Each row is a point on a landscape with many peaks, with its height.
A climber steps from a point to the highest of its 2 nearest points, and stops where none of them is higher. Distance is the straight distance between rows; heights are no part of it.
k_178: [-13 -26   9 -19 -28  16  -4   6  10   9  31  41   7 -20  30 -17  -8  29
 -22  -8 -24  -6  12   4  20   4   0   0   4 -11]  height 207
k_932: [-16  34 -20   4  35 -39  18 -32  19  25  -2 -27   7  -1 -23 -17  15 -26
  32 -10  28   3  12   5 -23  -3   5  -2  -6   8]  height 394
k_267: [-13 -17 -37  12 -10   8  -5  -6  -7 -63 -16 -78 -54  -5  -3  33  23 -12
   0   2  19 -13 -20  34   3 -48 -38  18   1 -67]  height 179
k_713: [  8  -3   0   6   7 -27 -28   0  32  -2 -14  22  19 -12 -19 -21  26   4
   3 -29 -10 -57 -12  17  -7 -22   9  15  18  22]  height 270
k_166: [ -4 -24   1  10  13   4  37 -46 -16   4  -2   7  -1 -12   2 -40 -10 -31
   7 -15  24 -23  12 -18 -14   6   1 -10 -56  15]  height 521
k_682: [-18 -26   2 -11 -21  17  24 -12 -24 -26  10 -25  25  24 -33  24  13 -12
   1  29  25   6  25 -11  11  20  23  24 -18 -40]  height 18
k_138: [ -2   3  25   9 -21  20  14 -34 -10  49  32  23  24 -23  28 -49   6 -26
 -19   3  -1   6  -6 -25  13  22  20 -29 -39  21]  height 147
k_75: [-23 -16 -28  18   0  -8  20 -18   6   6  26 -44   1 -31   2   3  40 -49
  13   7  12 -59 -21 -13  -2 -12   4  15 -35  -9]  height 328
k_74: [ 38  18  34   2   9  12  16  -2 -17  23   7  15  -4  10 -17  28 -11  42
  25  13   4  29  10 -23 -21  48  12   8 -21  24]  height 627
k_997: [-24 -35  10  -2  18 -11  -5 -41 -16  -9  14  -2   9  13 -35 -11  24   3
  31   3  15 -10  20  13 -34 -10 -27 -16  25  25]  height 65
k_240: [ 51   7  47   5 -24  24   3  44   0   3 -17  31   1   9  11 -29 -57  22
 -44 -11  -6   3   1  21  56  -4  -1  -1  49   2]  height 581
k_822: [ 37  48  32 -23   2  21   0  71  10  15 -13  44  34  22  18  28 -50  30
 -12   2 -51  20  18 -20  43  24  22  -2   8  22]  height 480
k_507: [ -5  17  -8   8 -38  -6  31   4   2  20  15 -36 -10 -24  10  -7 -39 -37
 -14  34  23  39   5  10  21  19  25 -14  -7 -22]  height 113
k_446: [ 16   4  -6   3   9 -11   9  -4   1  13  13  16   6  21 -28  -4  19 -11
   8  -5  -3  16  35  37  -6  10  -1  22  38 -10]  height 316
k_300: [ 14  17 -32 -38 -53   5 -38  19  21  11  15 -27 -14 -15   1 -39   7 -18
 -20   0  -2  36 -23  30  21  -6  -6 -18   4 -20]  height 310
k_389: [-59  -9  15  -2  58 -31  23 -53  -3 -15  11  -3 -15   0  52 -14  17  -6
  58  26   3 -51  -9 -50 -27 -55 -48  11 -19  20]  height 153
k_447: [ 13 -20  -1  -8 -60   6  -5   3  20 -16 -15 -23  -3 -11  30 -23 -25 -41
 -47   6 -16   7  -7   5  27   6  10 -12  -2 -18]  height 386
k_772: [-25 -33 -21  -6  20 -28  11 -57  11   2  27 -18  -8 -22  21 -13  51 -21
  48  26   2 -63  -8  -5  -2 -51 -39  27   0 -11]  height 277
k_758: [ -4  13   1  19  49   3  -2 -28   7   0 -16   8  -5  11  10  16  11  26
  12  -8   6 -14 -27  -3  -8  14 -15  30 -10  -4]  height 447
k_509: [ -9  15   1 -21  34 -26 -28 -17   8   5 -12  46   6   5   9 -35 -10 -22
   0 -32 -10  -7 -15  -9 -37  -8  14 -19 -33   4]  height 237
k_865: [ 51  38  60 -18 -20  17 -10  50  -6  14 -43  21   7  20  19   2 -53   6
 -33  27 -25  49  10 -23  25  26   5  -6  25  20]  height 453
k_937: [ 16   7  29 -10 -18  -9   9   2   8  16  -3   6  11 -10   4  30  -8 -26
  -8  33 -19  38  -2 -41  -2  57  31  -1 -20  -1]  height 467
k_416: [ 17   5 -28  -3 -63  -9   4  26  18  -1 -43 -51  18  12   7 -46 -37 -36
 -11  28  14  12  17  12  35   2  23 -23  14  38]  height 120
k_60: [ -9  16  41  11  48   0 -12  35   5  25  -5  78  41   7  15   3 -47  26
 -14 -40 -13  10  13  12  10   5  14 -24  -5  25]  height 488
k_689: [-12  17 -14  42   8  24  28 -13 -21  15  20   6   7 -23   3  34   3  27
   7  34  27  16 -17 -22  10  23  18  20 -17  17]  height 470
k_939: [-70  -8 -20  -2  45  -4  18 -48 -15  -2  14  13   7 -10  30  -7  16 -15
  26  10   5 -16   0 -36 -23 -35 -29   7 -17  -4]  height 176
k_395: [-18 -49  15   9 -28  13  12   8 -24 -37 -11 -43   4 -24 -37  39  -8  -7
  11  19  18 -22  14 -26 -21  -1   8   0 -18  10]  height 304
k_531: [ 19   0  13  -1 -22  10  18  26   2 -26 -20  27 -10   8  22 -10 -42  27
 -34 -24 -13  -2  14  16  26   1  -1  28  32 -22]  height 634
k_130: [-34  33 -10   2  30 -41  20 -51  16  21  31 -13  -3 -41  17 -31  62 -44
  11 -20  -3 -19 -22 -19 -23 -28 -15 -17 -18  -5]  height 452
k_518: [  9  41  13  -7 -40  13   1  29   3  30   2  -7  -2  -2  12 -11 -33 -26
 -26  33   3  48  33  11  24   8  21  22 -10 -28]  height 94
k_783: [  7 -13 -31  17 -25  -2   6  22   3 -43 -28 -77 -35 -24 -21  30   3  -1
 -10   0  29  -5 -13  32   9 -18 -12  -2  22 -31]  height 202
k_555: [  9  -6 -34  34   0 -18   1  -5   8 -14 -33 -68 -33  -7 -32  22  49 -36
  16  11  27   0  34   4 -17  -9  -2 -10   6   9]  height 216
k_799: [ 20 -10 -31  -9 -51 -10   1  24   9   5 -20 -58 -11  17 -18 -27  -1 -10
  -9 -10   7   6  13  34  20  -1   8 -37  31  10]  height 139
k_675: [ 28  47  36 -13 -31 -12 -11  37   6  17 -12  -4  14  10  -5   1 -35  -7
 -14  14 -23  57  30   8   0  27  14 -10  53  12]  height 419
k_947: [  6 -31 -13  35  -1 -10  -6 -28  17 -37 -61 -63  -7   5 -51  11  55 -10
  32   7  36 -30  20  -3 -19 -13  -9  -5  -6  29]  height 239
k_600: [-19 -32  17  18 -13  21 -21 -37  -3 -63 -34   2   0 -16 -16   6   9  43
  -5   1   4 -16 -14  -5 -10 -11 -39  12  29   4]  height 178
k_473: [ 13 -16 -12   2   2  -4   7  -9  13 -47 -58 -36  14   1 -62  34   5  -7
   7  29  27   8   1 -12  -5  25   6  10  13  11]  height 614
k_196: [ 67   5  25  -7 -38  13 -22  22   3  -4 -21 -17   6  18 -40 -24  11  -6
 -27  -2   4  21  17  24  28  13   1 -11  60  -3]  height 523
k_645: [ -5 -50  13   4  27  18  -5 -39  -3 -23 -24  31  11  -6  -2 -36 -31  -2
  -3 -22  10 -32   9  -2 -16 -10 -12 -11 -48   9]  height 616
k_994: [ 16   8   0  -1 -29 -28 -32  -9  46   0 -37  -3  23 -24 -20 -41  -2  -9
  -9 -20  11   6   7  36  14 -11  16 -22  27  14]  height 334
k_230: [-11 -50  -9 -23 -21   7  10 -18  -8 -23  -2 -18  26  25 -38  -9   3   2
  16   2  16 -19  27  24  -1   1 -15  -9  30 -11]  height 46
k_940: [-20 -26  12   2  27  20   2  46 -31 -14  28   1  -6  24   7  48  -7  36
   8  -2 -16 -42 -16   8   6  -1 -13  18  28 -10]  height 533
k_723: [ 17   0 -29 -13 -21 -45 -18 -26  21 -11 -11   9 -53 -20  10 -29  15   4
   0 -27 -13  -6   3  24  -7 -25 -18  11  12 -21]  height 276
k_81: [ 15 -26  -1  -2  12  14   0  27 -25 -11   2   8 -26   5 -15  18 -19  40
  11  -7  -2 -23   5  18  -4  -7 -22   7  49   5]  height 493
k_913: [-19   3 -29   3  33 -28  18 -75  -8  -9   6  -8  -9  41  15 -54  38  -9
  33 -11  18 -23 -10  -8 -32 -33 -24  -5  -7   2]  height 383
k_384: [ 13  11 -31  -3   2 -11  -7  28  16   9  37 -43 -32 -22 -13  12  18 -27
 -10  -6   8  16 -14  44   0 -12 -18  -4  19 -38]  height 256
k_435: [ 42   1  -2   4 -29  37 -17  23 -21  14 -23  25   6  -2   5 -18 -30  22
 -16  23  -2  15  -8 -18  29  20  13  13  -4  27]  height 532
k_712: [-20 -38   2  32   3  -3   3 -40 -16 -49 -34 -52  -6 -13 -36  16  25 -20
  19  28  21 -11  -1 -37 -39  -4 -17 -13 -36  20]  height 271
k_963: [ 14   6 -33   2  18  31  -9  28 -11  11  16  23   2  10   6 -33 -38  -5
 -30 -13   8  13 -23  34  15 -11 -16  -7  16 -11]  height 144
k_655: [ 42   7  -2  -7  15  17 -20  46 -12  -6  12 -16 -37 -12 -17  63  21   7
 -16  10  -9  10 -28   8   0   8  -7  21  15 -45]  height 657
k_359: [-28  23  34  37  35 -21 -23   1   9   5   0  70  17  -7   8 -21 -15  44
   1 -41  -8 -11  -8   7 -18 -16  19 -15   2  43]  height 433
k_717: [ 18  30   2 -31  11  17 -14  68   2   8  -3  44   1  12   9  22 -31   7
 -23 -14 -50  13  20 -17  20  -4   3  23  22 -19]  height 455
k_958: [-36 -31  21   0   5  38 -24 -23  -8 -42   1  18  -3  12  11   7  23  48
  -3 -19  -6 -22 -13   6  -1 -18 -27  16  -1 -34]  height 206
k_789: [ -8  -8  36  -2 -38  39   1  38 -38 -43 -21   5  14  13 -21  45  -9  47
 -28  20  -7  25  -2 -48  18  26  13   8  20   4]  height 446
k_155: [  4  17 -39  -8  11 -40  13 -25  25  22   5 -33 -16   4 -27   4  40 -14
  30   8  20  14  29  39  -2  -9  -6   0  25 -15]  height 352
k_733: [-46   4 -11  27  29 -15  22 -30   6  26  21  -8  35 -44   0 -14  32 -44
   4  -3  -1 -36 -15 -12 -16 -12   1 -12 -20  14]  height 381
k_321: [-26  42   3 -15  62  -6   9 -12   4  35  48   2 -14 -22   8  24  21 -14
  34   8   0  12 -10   4 -21 -22 -25  21 -13 -39]  height 331
k_582: [ 26 -15   1   5  -3  14   4   4 -11 -51 -54  17  10  29 -39  14  -3  -7
 -23  -2 -10   5  15 -24  -6  23  -9  11  57  10]  height 693
k_686: [ -8   9  30 -20 -59 -19  12  12  33  16  19 -18  24   2   9 -26  -3   3
 -12 -22 -11  -1  17  17  23  11  23  -1  10   5]  height 427
k_298: [-77  -8  16   1  48  24  14  -6 -27  -1  22  18  28  33   8  23  17  17
  10  -9  -2 -12   3 -38 -10  12  -7  -3 -43  -5]  height 244
k_688: [-30  -7 -33   6   1 -52 -11 -29  26 -13  -9  16   9 -14  -2 -28  29 -11
  33 -13   5 -51   5  17  -8 -62  -7  26  10   7]  height 263
k_12: [ 17 -25 -17  14 -59  11   8  -3  -5 -42 -34 -28 -24 -17  10   3 -26 -11
 -22   2  -4   1  12  -7  17   4   2   5  20  -8]  height 348
k_68: [-14 -48   7  35  36  30  18   1 -19 -37 -24  37   1  -2 -13  30 -25  30
   5   3  16 -25   7 -23  -2   6 -13  19 -25  24]  height 232
k_672: [ 44 -40  -5   3 -40  17 -12  -6  -6 -33 -63 -41  10 -12 -49  13   2 -15
 -12  45  18   9  -1 -31   9  27  10 -12   1  21]  height 561
k_646: [ -4  17 -25  16 -31  14  -3  18 -15  20 -10 -15  18   5  -2 -48 -34 -25
 -16  13  18  20  17   8   5   7  16 -17   1  34]  height 112
k_892: [ 19   3 -45  11  15   7  -3 -24  -6 -15 -19 -20 -14  17  10  16  32 -11
  -1  10  15  -4 -36 -16  -1  16   1  36 -11 -29]  height 501
k_132: [-14  29 -32  -7  11 -44  23 -34   7  31  36 -31 -41 -11  27 -27  43 -28
  23 -26 -12  14 -14  -9 -36 -20 -15 -22  -3   2]  height 531
k_708: [  7   9 -37 -17  26 -61 -12 -22  32   0 -22 -49 -40  22 -17  -7  39  -1
  45  -7  19 -19   9  35 -14 -37 -30   1  22  -9]  height 322
k_825: [  2  20   5  -9   3 -17  23 -35  22  23  -7 -16  -8 -11   0 -32   2 -39
   5 -16  10  -2  13 -13 -18   6  27  -4 -40   1]  height 448
k_257: [  8 -14 -65   2 -14  -2  -6 -20   6 -38 -48 -32   1   9 -20  16  18  -4
  10  20  10  -6 -10 -12   6  12  -5  19  22  -6]  height 557
k_837: [-52 -19  31   5 -12  12  21  17 -21  -8  23   6  -3 -14  22  57   7  39
  -5  12 -12  -7  11 -43   9  20  20  14 -33  -4]  height 326
k_345: [  3   4  -8 -10   5 -44 -43  14   4   3  13  38  10 -10 -31 -49 -16 -23
  -1 -26   6  -4   9  49 -19 -60  10 -32  23   5]  height 333
k_404: [ -8  -6  17 -10   7  28  -6 -17   4  40  28  49  19  -5  18 -16  18  23
  -8  -1 -15  -1 -14 -21  12  23   4 -10 -25  11]  height 180
k_468: [-68  -8  10   2  34  23  22 -46 -22  -1  26  -1  40   8 -12  -7  13  -2
  21  21  22 -10  -7 -41 -20  -1 -18   3 -29  11]  height 209
k_176: [ -8 -25  14 -23   6  16  -4  -4   6  -5  32  38 -14   5  13   2  21  31
 -19 -20 -15 -19 -14  36  15 -13 -31  20  19 -40]  height 235
k_736: [-28 -52  18  44  41  26   8  -8 -36 -41  -5 -16 -14   4   3  24  -1   5
  19   9  18 -36 -17 -12 -25  -4 -27  14 -14   4]  height 259
k_525: [ 22  -8 -12 -32 -14  -8  13  29   1  -9  22 -30  -9  13 -19  25   8 -23
  -2   0   1  18  26  31   9   1  -2  12  37 -39]  height 286
k_917: [-18 -45 -17  21  14  -3   8 -79  -7 -14   6 -17   4 -26   2 -24  45  -8
  33  12  14 -55 -17 -10 -25 -31 -37 -17 -22  24]  height 317
k_15: [ 35  22 -13  -5   1 -36 -43   5  50   8 -20   5   6 -27 -33 -18  35   8
  -4 -33   2 -15 -17  42   2 -23   0  -1  31  -9]  height 298
k_282: [ 59  32 -25 -18 -31 -24 -36  34  11  31  20  21 -34   4   9 -67 -18 -25
 -22 -25  -6  29 -15  52  10 -43   0 -29   4  24]  height 101
k_962: [-21 -48  14   7 -29  13  23 -30 -16 -14  19 -21  21 -12   9   5 -37  -4
 -13  25  13  11 -19 -14  12  36  10 -31  -7   2]  height 290
k_25: [-27 -26 -29  -5 -23 -19   7 -29  25 -10   8  -6   3 -28  -1  -3  33 -24
  22   8 -13 -43  12  -2  -1 -26 -22  28 -12 -14]  height 293
k_31: [ -7 -19  20 -31  -8  -9  -1 -21 -12  15  18 -14  -3  -9 -34   4  -6  22
  26  12  10   9  13  -6 -29  23  -3 -27   7  26]  height 86
k_266: [-11  10   2  -4  46 -15 -18   2   6   0  26  68  -7  21  21   5   6  32
  -3 -27 -19  -3  -9  32  -6 -34 -30  26  33 -23]  height 261
k_187: [ 57   6  19 -21   8  16   1  15 -24   7  -9  -1 -11  19 -30  16 -19  -4
   5  17   1  18  22  -9 -11  38   9  -3   8   1]  height 694
k_706: [ -6  37 -56   0 -10 -45  -6  -2  32  29  24 -50 -51 -29   2 -27  49 -18
  12 -21   3  20 -21  32  -8 -35 -11 -37  10  13]  height 635
k_124: [-19  12  51  -6  14  12  30  -4  16  28   0  31  30 -13  25  26 -45  34
  -7  17  -1  38  -7 -42  31  45  21 -20 -51  22]  height 222
k_638: [ 18  13 -20 -39   0 -25 -32  -5  13   5  -2  29 -35  -5  19 -37 -14   0
  -5 -32 -18  -1 -25   9 -18 -28  -4 -17  -7  -6]  height 248
k_701: [  3 -13   7   3  25   6   2 -10  -4 -20 -30  34 -17  11  15 -20 -43   9
 -14 -37   5 -17  12  14  -1  -4  -3  22 -14 -17]  height 722
k_563: [ 27  16 -40  15  -2 -40  -4 -37  17  13 -18   8 -11  21   3 -66   2 -29
  -4 -33  22   9  16  24 -18 -10  15 -28   6  28]  height 337
k_519: [ 26  22  -2 -17  39 -19  -8  -8   2  22  24  68   8  29  -2 -13   8  11
  11 -20 -22  21  32  26 -15  -3  -7  15  32  -7]  height 287
k_114: [ -3  13  28  19  23  20  27  14  15  57  23  55  47 -18  25  35   3  -4
  -9   5 -25   3  27 -20  30  27  34  -8 -62  11]  height 81
k_396: [ 32  -6 -53   3 -36  -4  -2  45  12 -10  15 -76 -37 -18  -5  19  11 -21
 -26   4  20  18 -30  38  28  -9   1 -15   5 -41]  height 228
k_719: [ 10 -53  13 -20 -52  13   0  -9 -17 -46  -7 -37  10  19 -32  19  10 -15
  -7  19   5   0  34   4   7   8   6   8  16 -40]  height 31
k_662: [ 31 -21   7   1 -37 -10  13 -16  10 -11 -16 -55 -21  -8 -35   0  20  39
  11  -2  29 -15   0   6  -1   9   9  -8   3  26]  height 125
k_35: [ 24  -8  23  -8 -49   6 -11  -1  21 -11 -14  -7  21  33 -17 -37  18  21
 -17 -26   2  -1  18  17  19  10   9  15  32   0]  height 475
k_698: [  9  -8  55 -14  19  27   9  20 -15  26  20  13  12  11  -7  31  -7  18
  -2   2  -5  -4   8 -32  -7  42  26  -5 -54  13]  height 565
k_771: [ 58 -32  21  -7 -19  20  19  18 -28 -33 -40   9  -7  28 -43  28 -11   0
 -22  13   0  10  18 -37   4  34  12  23   5  13]  height 768
k_11: [-21  -8   8 -31   9  -9 -23  23  -6   8  28   8  -5 -17 -22 -17 -19  -4
  15 -27  -5  -7  16  39 -25 -45  -2 -11  14  -5]  height 294
k_741: [-30   7  16  21  72  21   9  12 -13  30  13  61  29  36  16  36   9  15
   3 -11 -10  13  21 -34  -1  23  -7 -22 -56  13]  height 278
k_748: [ 19  -5   7   4  27  -5  11  39 -34 -20   9 -26 -23  -7 -18  87   5  17
  24  37  14 -22 -26  -6   3   4   6  39  23 -29]  height 605
k_941: [-43 -32  37  29 -40  29  26   7 -23 -30  -5  11   1  -1  -1  26  -8  41
 -13  12   9  -1  22 -46   4  22  18  21 -38  36]  height 362
k_239: [ 22  59  -1  -7  14 -25 -12  13  26  43  19  78  29  -2  36 -16 -43   2
   1   0 -40  43  10  12   3   0  21 -17   4  21]  height 349
k_735: [  0   4  43 -31  14  33 -10  49 -13  17  -7  28  22  34   9  51 -31  30
 -19  -2 -19  16  -4 -33  25  39  21  -8 -33 -13]  height 516
k_875: [ 10  -4 -40  25 -34 -19   4   1  -2  18   2 -72 -39 -16  -9  14  63 -25
   9  10   9   3  14  11  -1   8  29 -23   7  16]  height 192
k_421: [-31  28   9   1  81 -17 -11 -30  -6  26  18  67  18  -6  12 -20  13   1
   4 -34  -4  -4 -16 -22 -18 -23  -3 -29 -36   2]  height 275
k_27: [ 24 -15  -5  11  -9  43   9  21 -29  23   2  51   0  -2  16  30 -11  28
 -25  33  -6  19  14 -37  36  41  14   7 -19   6]  height 582
k_482: [-17  12 -24 -38  -7  19 -25  47   4 -17   1  31   9  -4  -8   5  -5  11
 -16 -22 -31 -13   0  -3  11 -19  -9  33  21 -22]  height 424
k_687: [-13 -36  25  -4 -51  14   8  -6   1  -6  11 -19  19 -20  38 -17 -17 -34
 -34  22   6   3 -18 -20  27  28  26 -25 -42  -5]  height 336
k_72: [-26 -39  31  11 -46  37  17   3 -43 -76 -30   0  -8  -1 -27  28 -10  44
 -11  13  11   9  25 -42   3   1  -8  20  -2   8]  height 403
k_918: [ 14 -19  29   3 -53  10  -3  16 -32 -20   7 -34  -7 -23   2  37   5  -8
 -27  35  20  31 -16 -29  15  35  49 -12 -16 -16]  height 504
k_674: [-51   7  12 -12  39 -31   7 -22  13 -14  18 -19 -16  13  22 -17   9   2
  34 -17   8 -50 -17  13 -22 -59 -32  22  -8 -19]  height 272
k_776: [ 27  49 -24  -4  56   7   0   3   3  41  21  30  -8  -4   7   9  -5 -13
  19  -6 -10  22   3  10 -17  -4  -6  22 -32 -22]  height 367
k_452: [ 18   3  -4  12   3  29  -2   4 -15  11   5  21   5 -20  -3  45   2  27
 -10  39  12  26  -1  -8  14  30   0  24  17 -20]  height 528
k_457: [-12 -18 -52  -3 -22   7 -19 -37  -4 -57 -49 -49  -3  24 -19  -1  33   5
  36  16   5 -37  -6  -5 -18 -40 -34   4  -2   0]  height 499
k_616: [ 21 -30 -33  13 -49  -6  -2 -27  14 -49 -36 -14 -28 -17   3 -11  12  11
   0 -19  -8 -18  13  24  -4 -32 -31   9  24 -17]  height 311
k_869: [-13  34  -5 -20 -42 -36 -12  -3  37  29   6  -3   9 -23  -1 -36   8   7
   6 -15 -10  25   8  22   6  -6  14 -12  27  13]  height 380
k_204: [ 19   9  16  -8 -17  19  -9  35 -23   7  40 -20 -12 -21   4  47  18 -25
 -20  18  -5  34 -18 -11   0  24  28   1  -5 -39]  height 579
k_48: [-15 -20  10  11  26 -14  17  34 -32 -31  30 -26 -18  42  12  70  14  18
  28  32  -1 -33 -14  -4   6  -4 -18  42  51 -23]  height 570
k_843: [-10  52 -26 -29  73   3 -17  22   7  35  33  52  17  32   5  -2   7  -1
  19 -21 -19   0 -15  23 -16 -27 -17  13 -27 -22]  height 335
k_586: [-45  -6  -2 -22 -25  18 -12  15   6 -28 -16 -16  31  -5 -17  11 -16  15
  -2  -1 -11 -17   0  -4   5  -2  10  21   0 -12]  height 385
k_167: [-22   7  30   3  52   2 -23 -33  -4  25   8  -9  -6 -35 -25  -3  30   2
  32  -2  21 -16  -9 -11 -42 -21 -12 -13 -25  12]  height 262
k_198: [-27  37 -20   1  82  -1 -12   4  11  39   7  77  45  26  22  20  -3  11
  12 -21 -22  -9 -12  -9  -1  -5  -2  -6 -36   9]  height 308
k_815: [ 14   2 -56  33   3 -21   9 -28   8  -3 -13 -13 -31  18  14 -15  29 -17
  13 -10   2 -27 -24   0 -15   2  -7  26  -2  14]  height 449
k_765: [ 15  19   9  15  17 -31 -39  10   2   1  -1  76  24 -17  -8 -36 -24  15
 -15 -32  -3   6  -1  33  -4 -42  16 -11  40  20]  height 379
k_70: [-21  -2 -26   0  24 -34  14 -18  12 -26   0 -48 -30  35   1   2  10   3
  41  -6  21 -33 -16  25 -12 -31 -29  23  18 -19]  height 297
k_716: [ 14  -7   9  -8 -56  12 -22  15   4  14 -18  14  28  12  46 -67 -31 -40
 -46  34  -6  22  -5   9  38   2  -1 -12  -2   3]  height 435
k_432: [-45 -16  -8   8 -40  19 -21  12 -13 -33 -20 -41  18 -18 -18 -10 -17 -13
   7 -11  10 -14  16  -7  -9 -13   5 -12  -8  21]  height 344
k_641: [-14   1   8 -21  39 -13 -21 -11  -3  18  13 -22 -25 -38 -26  17  28 -18
  29   6  13   3   5  13 -35 -25 -19  -2   6 -29]  height 296
k_910: [-44  -5  41  13  77 -26  -2 -14  -1 -16 -10   0 -26  25  31   8  -4   7
  34 -27   7 -38 -20  -9 -35 -35 -28  15 -12  -1]  height 250
k_402: [-29   9 -27   1   2  10  19   7   2   0  36  -5 -10  11  27  -6  -4   2
 -19 -21   9 -14 -27  27  15  -6  -2  19 -22 -40]  height 200
k_501: [ 20  20  12 -31 -57  -6 -25  61   1  17  10 -27   3  -4   5 -15 -15 -23
 -17  13 -27  41  23  15   6  -4   8 -21  37  13]  height 384
k_43: [  3  -9  10  12  -3 -21  35 -39  10   4  18   2  -9 -14  14  31  26  -8
  -3  19  -9  14  -2 -40 -19  49  13  19 -11  -9]  height 420
k_797: [-52  42  12  39  36  20  24  -2   1  30  35  17  21 -28  32  28   6  23
  -2   4   3  -3 -24 -21  12  15  24   6 -34  -9]  height 405
k_314: [-21  11  22  17  -6  15  -9  21   9  -8  -6  -6 -22 -13  31   6 -24  -1
 -27 -28  -9  10  -6  -9 -16  21  21   4 -22 -13]  height 295
k_228: [ -8  -9 -35  15 -20  34   1  29 -17 -26  14  -9  -3  16  17  -3 -14  11
 -29 -15   2 -13 -38  18  19   3  -1   7  21 -21]  height 172
k_236: [ -2  62 -19  -7  15   8  15  19  12  47  25  39  50  22  11 -15 -35  -2
  15 -15 -21  25  15  18   3   8  27  -1 -17  13]  height 318
k_752: [ 13   9 -26   0 -20  -4  45 -18   4  24  51 -36 -15   0  10 -21   7  -8
  -1 -17  17  -4 -18  27  11   9   8  -7 -11 -13]  height 167
k_278: [ 27  -5  34 -12 -46 -10  -6 -12   3  22  -9 -13 -21 -11 -19 -26 -11  29
  10   4  14  21  23   7  -7  17   7 -25  14  41]  height 105
k_515: [-39   0 -39 -15  -7 -22 -10 -54  -9 -40 -37 -15 -10  37  -3 -33  21   3
  36  -5   3 -14  15 -11 -33 -38 -24  19  -3   7]  height 444
k_317: [  7  49  12 -13  10  20  25 -13   5  68  44  15  19 -34  34 -10  -9 -10
   3  17 -14  20 -15 -31   6  21  23 -30 -51   8]  height 114
k_412: [ 56   4  14 -33 -18  -3 -20  29   5 -12 -37  14  10  25 -16 -21 -30 -26
 -35 -11 -30  15   3   3  10   7  -9 -21  69   0]  height 569
k_8: [-41 -34  31   5 -17  28   9  -3   0  -1  -2  27  35 -21  13   9 -42  27
 -22  26   4  16 -19 -25  29  47   8 -26 -17  19]  height 253
k_253: [ 47 -26   9 -14  17  -8 -27   8   7 -17 -35   9   6  21 -47   6  -1 -15
 -11 -19 -16  -2   7  10 -16  14 -13 -15  48   6]  height 626
k_307: [-57  10  32  23  89  -9  24   0  -8   0  26  17 -14  45  59  24  -2  16
  35   7   2 -21  -9  -3 -10 -29 -37  23  -2  -4]  height 231
k_786: [ 41  31   7  15  23   6  29  -2 -19  42  47   0  -4   0   0  48   4   8
  42  21 -17  23  15  -2 -23  37  24  10 -20   6]  height 568
k_34: [-28  40  34  22  35  16   4  16   5  29  20  19  19  -6  28  15 -13  -5
 -22 -30 -20  14 -20 -18 -15  30  21 -20 -40  11]  height 347
k_202: [ 17  -1  28   7 -10  10  12   0  -5 -14  -8 -25 -15   2 -20  29   0  53
  13   0  10 -34 -22 -13   1  20  13  27   5  19]  height 141
k_944: [-25 -39 -25  42  16   2  14 -15 -14 -24  15 -43 -24 -12  14  18  11 -28
  11  11   9 -31 -13   2 -11 -18 -11  13 -11 -23]  height 292
k_125: [ 37   7   5 -37 -79  -5 -21  42  12  33  25 -45  -6   2  13 -30   3 -38
 -31  30  -3  39  -1  32  44   5   2 -20  11 -10]  height 350
k_767: [ 19 -20  24  -8 -50  -7   0  -8   7 -13 -31 -39  11  -3 -26  23  -1 -27
 -10  43  16  29  15 -33  16  43  36  -7 -17  11]  height 515
k_763: [ 15  27  -9  12 -18   6  31   2  -8  48  31 -28  -6   1   7 -32 -28 -12
   1   3  28  31  11  34   8  12  24 -14   3   6]  height 138
k_285: [ 19 -18 -52  31  -8 -26 -20 -34  21 -19 -38 -14 -15  -7   5 -38  33 -32
   1 -19  -4 -18  -6   9 -26 -13  -3 -22   0  26]  height 396
k_499: [  4  56   4  27  73  -8  19 -26  11  27  14  21   9  16  23   4  11  -3
  22 -20  -6 -11 -20   2 -20  15  12  18 -27 -10]  height 404
k_283: [ 41  29 -40 -15 -14  14 -31  53   9  21  27  39   5  10   0 -48 -12 -11
 -29  -9 -14  33 -21  49  21 -24 -11  -6  30  -7]  height 122
k_32: [  6 -30  11  21  56  31  -2  36 -20  10 -18  60   0   1  -3  44 -21  37
  -5  -3 -14  -7  10 -22 -12   8 -18  -3  -7  42]  height 210
k_731: [ 26   8  28   3  28  22   1  45  -1   3 -20  70  24   7   9   0 -67  31
 -21 -21 -15  13  11  22  25  -6  -2 -13  42  13]  height 535
k_242: [ 15  26  25  -9  12  18   9  23  19  67  36  43  10 -30  55  13 -30 -16
 -11   0 -42  11  -2 -13  20   6  23 -20 -60  -2]  height 96
k_611: [ 20   8  11 -13 -30   6 -32  -3  -2  25 -33  54  26  11  34 -55 -41  -3
 -25  26 -15  26   1 -23  29   9   2 -10 -10  39]  height 485
k_374: [-16  -7  11  28   6   9 -12  -6 -15 -45 -34 -26 -16   4 -23  35  17  51
  17  12  11 -28 -16 -10  -7  -9 -27  40  43   5]  height 157
k_336: [ 28  55  24 -16 -16 -31 -16  22  12  25  -2  37  19  20  34 -31 -48 -18
 -20  -2 -37  61  15  20  -4   7  12 -19  26  16]  height 382
k_890: [  3 -11  18 -40   7  27  -7  39 -28 -11 -16  21  -5  11 -13  59 -20  49
  -5   5 -24  -5  -4 -42   5  25   8   0  -1  -1]  height 483
k_360: [  1 -15 -55   1 -50  -9   4 -15  18   1   7 -64 -12  18  -4 -22  54 -12
  -7   0  16   3   7  30  22  11   8 -43  13   8]  height 163

Where does a climber stop that starts at each point below?
k_230 -> k_446
k_307 -> k_701
k_713 -> k_771
k_910 -> k_701
k_939 -> k_473
k_242 -> k_446
k_11 -> k_701
k_509 -> k_473
k_416 -> k_822

Call two points neighbours if one is among the 2 nearest of the other. Go from one point of each pair to the other, from neighbour to neighbour, staying as high as possible. Name the lowest point that can't be avoided.
k_25 / k_822 -> k_772
k_27 / k_655 -> k_43
k_27 / k_822 -> k_236
k_706 / k_446 -> k_384
k_473 / k_655 -> k_918
